Each row is a point on a landscape with many valleys, with its height.
From any point a ball rolls to the lowest of the 5 points nearest to it. It stops when none of these is lower. Distance is the straight distance between rows; heights are no part of it.
Kig: [140 106 113 137 140  89 149 147  64 139 160 110]  (h 520)
lino: [120 195 132 140 107 197  90 102 151 176 109 132]  (h 583)
depo: [ 87 134 146 147 116 109  84 145 140 134 126 141]  (h 482)
Gav: [158  72  99 125 157  93 155 170  75 147 124  62]  (h 542)
vun: [124  81 123 118 114  73 132 143 144 134 138 136]  (h 535)
konuf: [ 76 154 154 144 126 115 138 153 118 151 168 126]  (h 385)
mima: [149 103  99 104 136 100 131 113 151  96 113 145]  (h 223)
Kufu: [125 210 132 142 122 196  99  90 146 150 104 126]  (h 514)
Sal: [127  82 116 137 150  91 142 169  62 142 180 110]  (h 588)
kiz: [158  75 129  95 147 133 173 129 171  76  98 120]  (h 534)
vubi: [122 145 139 150 138 109 149 134  68 142 163 108]  (h 505)
rit: [113 160 159 155  98 184  69 137 146 144 102 161]  (h 388)
mufal: [ 97 186 122 118  98 165 110  81 127 217 167 115]  (h 438)
boli: [137  57 127 108 113  95 153 131 163 126 121 136]  (h 513)
fipar: [ 76 166 130 134  95 174 104 123 152 217 175 125]  (h 362)
lol: [139  83 105 105 125 114 119 120 176  99 104 141]  (h 292)
Suv: [195  77 131  96 166 139 185 125 118  57  74  94]  (h 680)
vib: [111 119 137 137 117  87 111 136 134 127 140 139]  (h 501)
fon: [124 186 113 139 139 160  82 107 134  75 111 143]  (h 383)
nufib: [133 154 109 134 141 103 123 110 117 108 125 147]  (h 397)
Zud: [125 115 116 154 152 103 149 139  39 145 170  95]  (h 571)
Mizaf: [ 98 158 154 158 108 158  84 152 146 164 120 143]  (h 498)
buta: [ 81  95 142 132 134  84 140 167 103 144 192 137]  (h 760)
kap: [185  87 104 123 142  94 166 141  99 129 111 108]  (h 633)
neri: [152  38 124 113 141  89 168 169  89 159 138  87]  (h 507)
Kek: [144 111  90  90 131 143 111 119 168  68 101 138]  (h 344)
Masi: [123 175 140 126 111 205  60 130 129  83 106 169]  (h 163)
Tes: [130 196 123 143 135 125 125  98 125 103 116 138]  (h 462)
kog: [121 153 104 123 136 157  69 109 142  73 113 153]  (h 410)
bobak: [190  79 127 100 157 114 181 138 117  91  85 110]  (h 683)
gim: [ 92 160 153 152 123 123 100 132 139 141 130 142]  (h 430)
dagep: [172  67 139  97 144 120 180 121 150  81  90 115]  (h 577)
dop: [160  66 151 120 151 124 196 117 150  42 105 104]  (h 666)
Pugi: [116 190 139 156 117 206  76 117 151 132  97 151]  (h 365)
fana: [ 79 166 144 141 114 158 125 146 136 198 167 123]  (h 316)
sep: [108 199 128 104 109 162 128  76 124 203 146 100]  (h 374)
zisam: [111 175 141 116 120 155 154 102 114 192 164 107]  (h 262)
fam: [117  48 130 117 123  79 165 163 117 150 174 130]  (h 711)
pofi: [119 190 125 134 130 197  73 114 136  90  97 137]  (h 322)
kunev: [154  92 113 106 134  94 144 119 148 116 115 141]  (h 320)
veku: [103 142 147 151 135 112 152 146  82 149 175 123]  (h 437)
ratos: [127 105  99 105 126 143  73 111 157  70 105 148]  (h 377)
pato: [125 125 107 120 132 112 102 112 151  97 112 151]  (h 304)
Vum: [159 141  84 111 140 122 131 107 123  90 114 137]  (h 323)
beti: [137  68 129 101 125 158 145 121 202  73  99 122]  (h 573)
sagal: [160  76 112 117 139  84 156 163  89 151 142 107]  (h 92)
pon: [122 119 128 133 120  77 138 153  90 132 166 135]  (h 599)
bozu: [119 156 110 130 134 118  95 107 146  94 113 145]  (h 352)
manit: [107 182 139 150 129 170  81 119 144 115 101 151]  (h 201)
pobas: [137  44 108 119 159  91 155 182  76 153 162  96]  (h 478)
pof: [120 120 120 120 123 135  69 114 152  85 108 163]  (h 355)
milu: [110 187 140 145 105 177  96 106 151 196 128 124]  (h 562)
lod: [ 89 170 140 133 116 157 144 126 124 186 179 114]  (h 48)
Geg: [138 174 130 149 131 107 148 110  81 133 140 116]  (h 503)
Besop: [110 167 149 151 122 169  67 127 141 103  99 164]  (h 305)
sata: [120 137 125 135 119  90 126 139 118 130 141 136]  (h 530)
rulaz: [151  55 147 122 133 117 181 126 183  99 107 125]  (h 616)
Nalu: [147 126 108 126 132  84 132 123 111 117 114 148]  (h 467)
lofir: [172 108  85  87 144 123 147 116 151  78 101 133]  (h 330)
sizo: [115 198 149 144 120 156 123 103 136 158 120 113]  (h 459)
tagir: [ 91 163 137 150  91 180  90 136 149 204 147 133]  (h 460)
Dadog: [121 178 153 129 140 140 172 119  81 171 165 102]  (h 363)
rere: [153 137 113 145 132  87 138 129  88 124 136 125]  (h 546)
Mil: [173 108  97 146 143  89 141 145  64 135 141 100]  (h 647)
pev: [173  94 112  81 148 139 176 128 148  75  89 123]  (h 457)
Viru: [ 92 172 154 151 117 119 134 143 120 150 157 124]  (h 164)
fatek: [ 96 129 130 134 124 117  71 131 148 110 110 160]  (h 384)
zuk: [167  57 136 111 133  97 176 148 126 130 118 112]  (h 816)
buz: [119 191 150 148 126 141 145 107 102 167 142 113]  (h 378)
Nuri: [105 174 139 154 100 203  80 121 153 185 123 147]  (h 499)
dekib: [147  35 157 121 129  91 185 148 153 131 122 112]  (h 757)
tifi: [110 146 134 119 106 193  48 131 127  71 104 177]  (h 249)
mosil: [120  81 131 124 117  89 113 126 161 124 120 149]  (h 390)
Faz: [106 191 145 143 115 161 135 110 123 181 152 107]  (h 308)
sonut: [141  89 111 119 121  76 136 135 134 130 137 139]  (h 470)
buri: [136 196 132 148 127 135 141  93 114 132 122 121]  (h 450)
Lam: [ 92 141 139 139 122 100 124 144 115 136 160 130]  (h 419)
tuviz: [178  67 129 109 142 103 175 144 124 114  98 113]  (h 732)
duv: [134  60 154 125 133 134 177 126 199  69 105 124]  (h 602)

Two balls start at each pair of points below. Name the first point that both come to, or write never.
sep and Geg -> zisam
pev and ratos -> mima
beti and dop -> mima
buz and milu -> lod
fatek and Tes -> pato
sizo and mufal -> lod

For each start below, name the point where the ball stops.
buri -> lod
Nuri -> manit
lino -> manit
vun -> mima
